Points, in no order, along strands that fork and pass close to each other.
(in the rows, 128 means zero)
Two points are linked if the straight distance between their rows is under 93. Some points are linked to none.
(76): [127 164 124 181 166 109 136 142 184 124  71 103 226 151 163 171  70 127
 153  86 112 135 156 138]
(835): [148 132 160 115 105 148 147 135 130 130 134 134 122 129 120 137 151 135
 114 136 134 107 153  82]
(373): [133  60 110  94 135 147 121 171 119 117 146 109  51 151  98  88  98  97
  89 164 158  74 120 103]
(272): [121 155 126 110 123 122 109 113 103 161 155 144 125 103 133 150 170 110
 156 127 130 122 141 120]
(865): [114  82  87 117 131 157  67 179  78 131 162 118  83 135 102 108 149 102
 130 153 158 100 124 170]
(336): [144 118 139 116 134 161 126 194 146 135 129 111 154 125 122 158 160 145
  86 120 131  60 172  97]
(864): [119 106 104 118 162  99  99 211 133 159 127  88 160 113 163 179 146 114
 123 124 150  72 166 132]
(604): [144 102 173 146 117 112 177 158 149 120  86 103 143 142 158 139 126 160
 118 144 135 172 142 100]
(1192): [134 218 113 181 166 131 125 107 169 138  88 137 211 107 141 152  84  99
 147  90  93 114 151 133]
(766): [105 169 129  97 124 129 102  72  98 155 139 153 146  88 122 155 176 121
 175 105 121 126 128 129]
(375): [133 146 101  96 151 170  99 171 122 144 178 141 168 114 107 136 162 123
  92 115 120  36 155 136]
(102): [143  77 112 108 126 130 137 153 140 108 159 129  52 150 107  92  94 114
  84 161 148  94 117 106]
(1136): [151 169  91 136 139 153 114 150 169 123 146 159 153 133 119 133 128 143
  92 123 108 103 144 149]
(874): [146  71 127 110 138 121 139 192 151 121 115 113  92 148 134 133 122 144
  87 159 149 116 134 107]
(93): [149 156  92 126 155 139 120 173 182 133 147 141 160 131 128 148 135 134
  86 123 111  77 153 127]
(1007): [141 115 165 156 123 124 173 155 167 113  68 101 163 165 158 138 113 171
 123 125 125 189 137 116]
(887): [123 209 101 134 156 140 105 108 129 148 132 154 202  77 125 159 126 109
 138  98 111  68 158 145]
(545): [128  88 133 146  95 100 127 120  90 119 123 117  67 120 137 102 118 130
 136 158 164 150 113 132]
(968): [147 196 116 134 165 116 155 130 183 149 149 151 146 124 146 148 124 108
 110 113  84 140 140 113]
(939): [126 125 156 154  80 109 176  54 118  87 139 139  88 130 124  68  71 133
 116 138 135 159  97 122]
(426): [110  67 116  95 128 182  77 181  54 123 144 100  83 143  83  91 134  88
 131 159 164  68 123 157]
(487): [142 138 131  93 112 148 130  97 132 115 169 170  93 137  95 116 123 130
 115 137 131 113 119 116]
(368): [102 145 152  94 117 121 135   8 112 118 129 177 129 104 102 117 145 138
 180 111 100 176  87 125]
(358): [151 170 148 136 111 148 167  97 160 117 140 162 120 149 116 112 113 138
 112 129  98 163 115 110]
(999): [133 203 144 184 163 126 164 117 182 157  99 118 199 144 164 126 101 102
 146  91  74 197 128 112]
(422): [133 103 147 149  98  92 179  94 126  95 157 129  66 132 133  73  64 121
  94 153 147 148 102 120]
(111): [128 173  98 185 121 127 119  78 140 112 139 154 106 128 117 124 125 145
 134 107  96 194  90 173]
(231): [109 123 152  71 118 129 117  16 111 109 140 189 116 123  84 122 130 136
 163 109 134 133  87 138]
(230): [132 147 168 183  99 129 173 103 149 123  90 118 154 149 144 101 123 146
 144 129  94 203 116 109]
(721): [120 168 119  81 134 170  94 106 109 140 160 170 170 108  96 143 164 137
 128 103 125  76 138 150]
(23): [136 110 111 176 122 103 130 149 148 113 129 128  94 142 146 137 115 155
 115 141 134 185 102 163]
(952): [126 116 166 162 123  77 183 136 151 126 146 119 118 137 160 108 117 137
 118 163 106 204 111 121]
(158): [138 110 112 125 147  89 150 157 166 139 182 135  68 136 140 124 130 113
  99 157 112 149 110 107]
(629): [108 191  99 128 123 139  99  69 112 145 113 149 175  83 124 152 163 132
 172  91 102 124 137 146]
(404): [133  77 126 118 127 151  89 209  84 143  93  94 136 120 127 144 158 142
 108 143 167  79 147 147]
(1083): [131  59 133  79 126 163 121 173  89 112 123  88  64 145  91  86  99  88
  95 156 169  46 133  98]
(529): [135  81 148 142 118  83 178 136 139 108 153 121  66 134 143  92  85 121
  94 168 141 158 105 111]
(699): [142 110 117 106 111 143 126 107 128 102 176 162  64 147  94  98  99 125
 100 148 145 104 109 127]
(221): [139 170 156 153 118 129 160 117 148 147 117 124 166 119 150 143 150 127
 143 118 106 164 150  91]
(936): [131  50 153 113 129  87 162 150  89 123 120  82  58 126 147  79  81  87
 102 171 175 120 127  96]
(442): [133 112 107 157 121 117 111 169 139 127  85 112 157 132 157 158 136 165
 127 126 149 142 145 156]
(335): [121 148 116 137  85 149 107  76 108 118 110 151 135 115 111 124 156 159
 155 117 118 137 123 138]
(1080): [145  40 164 108 134  96 162 167  96 121  85  81  74 127 144 103  88 115
  93 170 179 116 132  96]
(765): [121 184  95 207 123 132 112 101 159 128  69 117 189 132 150 131 114 135
 165  85  87 176 124 154]
(582): [141 153 107 108 153 110 139 130 159 146 193 156  82 124 126 132 140 106
 110 140 106 141 117 113]
(433): [115 187 148 151 118 131 158  49 132 137 121 145 148 109 132 103 141 127
 169 115  74 212 100 118]
(79): [121  77 157 121 100  90 149 113  72 122 134 103  65 117 141  80 103  97
 134 162 171 127 124 104]
(667): [118 132  94 141 135 111  85 174 114 157 130 113 156 101 154 162 153 119
 139 126 148  90 156 154]
(689): [135  40 136  80 164 133 131 222 125 137 101  67  81 143 120 133 138 112
  93 159 153  78 137  84]
(868): [133 192 132 153 129 139 137 112 149 150 110 128 189 104 146 161 147 120
 148  99 109 127 162 108]
(810): [107 197  91 152 125 142 107  44 129 129  98 150 163  96 121 131 145 136
 175  84  75 171 113 150]
(1056): [105 114 111 115  85 142  79  71  75 109 124 147 106 117  97 112 156 152
 162 126 139 116 110 154]
(590): [134 143 128 150  87 136 123 104 125 123 110 138 127 123 129 124 145 153
 141 131 128 151 129 129]
(51): [116 103 107 117 122 161  75 201  72 149 132 101 149 117 119 131 170 127
 120 134 156  59 144 161]
(452): [124  98 143  80 131 111 137 134 104 137 182 120  59 136 118 104 134  76
 133 159 141 103 126  83]
(1109): [128 206 131 101 143 167 132  57 146 133 122 177 164 108 103 137 142 130
 147  89  95 155 124 129]
(1034): [115  99 173 102  96  91 163  76  73 121 156 115  86 118 132  76 105  93
 143 149 163 119 128  89]
(817): [121 108  81 114 176 101  96 209 149 164 160 100 132 121 152 164 149  93
 117 136 133  76 151 124]
(832): [143 208 126 145 133 164 146  85 166 127 126 166 147 140 113 117 122 132
 126 102  85 170 117 129]
(834): [123 136 161 119  89 122 162  34 118  96 144 162 102 130 106  88  94 134
 140 128 128 151 100 115]
(773): [126 114 108  82 144 133 101 157 110 149 188 130  72 134 112 125 154  84
 133 150 132  99 128 113]
(1148): [121 141 122  87 134 135  93 135  98 160 174 137 109 116 118 146 170  96
 148 130 135  96 140 122]
(181): [142 137 106 111 151 150 116 192 159 142 150 124 160 123 123 148 155 134
  81 120 121  50 163 110]
(1181): [134 108 152 144 129  79 178 141 150 127 166 127  87 135 153 108 115 125
 106 168 115 177 110 109]
(569): [112 142 101 139 102 136  75 136  86 147 115 120 157  95 133 148 176 142
 153 116 140  95 147 155]
(113): [129 159 117 205 128 130 135 126 174 120  76 111 170 172 155 130 104 151
 141  92  95 203 107 158]
(200): [106  79 141  62 116 166  92 137  54 112 153 102  77 148  79  93 119  74
 148 141 171  59 122 130]
(1126): [118 127 166 187 135  85 181 136 166 122 128 109 142 159 168 116 104 150
 125 139  91 234  95 148]
(92): [113  95 130 111  87 115 114  51  77  95 148 143  70 126 101  90 102 123
 151 129 166 119 100 141]
(44): [131  60 121 110 140 134  95 213  93 141  94  87 104 129 135 143 144 129
 112 156 171 101 138 143]
(436): [130 176 155  97 110 178 133  56 129 124 121 166 165 115  92 141 156 146
 151  98 110 129 132 107]
(690): [117  97 140 117  72 120 134  51  77  92 118 132  85 121 111  82  92 133
 140 128 170 109 115 122]
(288): [146  64 190 119 126 102 181 167 120 118  73  90 124 132 154 139 122 161
 106 158 160 149 150  90]
(458): [132 185 111 149 139 133 114 134 144 149 124 136 189  96 140 163 137 121
 132 106 118  92 166 134]
(411): [132  64 128 154 136  84 154 162 140 101 110 107  84 147 153 140  92 170
 102 150 152 200  99 162]
(595): [119 134 141 175 161  80 177 152 185 123 132 106 152 168 179 140  96 144
 121 118  88 228 102 155]
(1158): [130  51 134  81 150 162 117 219 102 133 117  72  76 144  99 115 140  93
  96 160 149  50 139  88]
(186): [130  97  82 122 156 113 100 197 148 148 155 115 106 133 141 147 140 116
 107 143 141 109 136 139]
(1177): [146 145 101 106 127 168 107 133 140 119 167 171 121 134  93 119 138 143
  97 134 123  94 130 144]
(723): [140 149 179 162  97 130 191  92 150 111 118 136 129 152 130  85 100 138
 123 141  99 187 109 100]
(345): [140 171 100 112 158 111 133 139 165 151 174 153 114 116 138 145 141 105
 107 129 102 122 135 115]
(568): [140 103 148 120 140 138 134 201 144 136 100  94 163 127 145 179 154 154
  97 117 144  81 176 100]
(647): [115 109 123  67 126 179  81 135  81 128 179 151 130 136  77 112 160 120
 126 128 146  57 126 152]
(654): [128 158 154 179 119 111 164 119 153 141 101 116 170 133 162 124 134 138
 152 123  98 206 126 115]
(1061): [126 115 130 157  87 108 129  94 103 113 128 138  80 120 130 107 127 142
 142 144 141 160 107 138]
(167): [137 125 148 145 133 134 134 182 147 135  81  93 192 122 153 187 145 157
 120 104 142 103 180 114]
(1064): [137 158 154 126  87 156 154  49 133  99 126 167 121 139 101  99 112 147
 137 121 114 152 105 115]
(246): [107 125  98 113 112 155  59 145  64 144 144 124 145 108 113 128 178 131
 148 122 146  73 133 171]
(1102): [117 108 165  80  89 152 120  79  78 113 136 138 110 126  93 115 135 127
 145 125 163  79 130 104]
(1005): [120  83  74 126 151 135  74 199 109 145 163 114  90 132 124 128 145 103
 118 151 153 106 129 163]
(804): [129 204 138 181 138 150 146  83 157 149  83 117 197 128 150 112 126 110
 168  82  68 200 121 103]
(1142): [110 106 111 113  97 130  85  60  80 102 152 158  78 125  91 107 129 138
 154 128 152 123  96 160]
(1030): [132  20 126  73 179 109 130 219 120 135  89  71  85 145 141 152 118 132
  99 164 161 121 127 115]
(104): [113 144 144  56 135 168  97  66 111 130 149 189 158 117  77 143 162 144
 143 101 129  90 114 149]
(1036): [136 161 105 185 123 115 127 114 155 119 140 144 109 136 137 133 121 144
 122 119 106 189 102 167]
(722): [132  44 140  80 172  93 147 207 132 134  90  74 116 135 160 171 133 154
 106 149 158 137 147 111]
(756): [109 125 134  66 131 146  87  50 100 121 152 188 126 122  80 133 155 138
 158 110 136 109  95 160]
(74): [133 196 116 195 160 126 126 121 177 135  71 118 224 133 152 155  75 111
 154  85  96 129 149 136]
(971): [141 195 125 162 166 104 160 136 188 149 122 132 178 131 161 151 109 107
 126 107  87 157 144 116]
(1012): [104  92 145  48 124 168  81 115  64 120 171 135 107 146  72 113 146  95
 155 130 156  57 111 142]
(539): [122 136 105  71 148 178  84 144  99 141 190 160 154 122  90 122 163 122
 112 117 126  52 132 155]
(253): [113 151 140 107  90 172 109  48 108 113 106 161 162 114  90 132 163 163
 163 102 113 116 122 124]
(215): [104 155 149 136  98 114 151  26 109 119 123 150 131 104 125  97 147 138
 179 125  83 198  96 115]
(254): [146  59 181 122 114 106 164 161  99 122  73  91 102 123 143 125 117 139
 107 162 173 125 145  93]
(343): [130 166  83 187 155 103 113 144 175 119 114 132 170 134 156 159  90 134
 126 104 114 143 132 180]
(1149): [121 189  81 188 119 143  98  86 143 124  90 140 173 117 131 130 131 143
 156  90  89 156 123 168]
(1164): [133  62 139 158 114  84 142 146 106 111  96 103  77 128 150 114 101 151
 117 163 165 176 105 147]
(573): [133 126 103 145 161  81 149 172 188 128 131 114 143 149 172 166 106 143
 115 121 118 168 132 147]
(741): [135 167 107 144 165  91 129 158 173 150 129 123 177 108 163 180 120 106
 127 115 116  94 168 120]
(1023): [131 156 113 159 165  95 133 160 180 131 102 113 206 124 166 182  93 122
 136 105 121 102 167 134]
(1046): [129 125 141 180 132 122 156 146 172 110  65  98 169 181 162 135  95 173
 134 104 110 216 110 149]

A fork is a point with three links, a tip a point with one. Leave the first point through the second and follow the links. Name the first fork or tip that comes.
(200); (426): (44)
(1046); (1007): (79)
(1149); (810): (452)
(181); (93): (722)
(433); (215): (539)
(104); (756): (433)
(335); (1056): (690)
(545); (1164): (111)
(253); (436): (358)
(111); (1036): (545)

Follow the links from the first point to the second, and from the first to the third. Name the last point that the two ways share.
(690); (79); (939): (335)
(215); (200); (1136): (539)
(865); (231); (336): (539)
(411); (1109); (936): (545)
(422); (458); (335): (358)
(23); (1007); (832): (545)
(1142); (604); (939): (335)
(654); (1126); (92): (358)

Name the points in between on the shortest way along the links from the first point to the second, in order.
(411); (936): (1164), (545), (79)
(215); (647): (368), (231), (756), (104), (721), (539)
(1005); (756): (865), (426), (200), (1012), (647), (539), (721), (104)
(426); (569): (865), (1005), (186), (817), (864), (667)
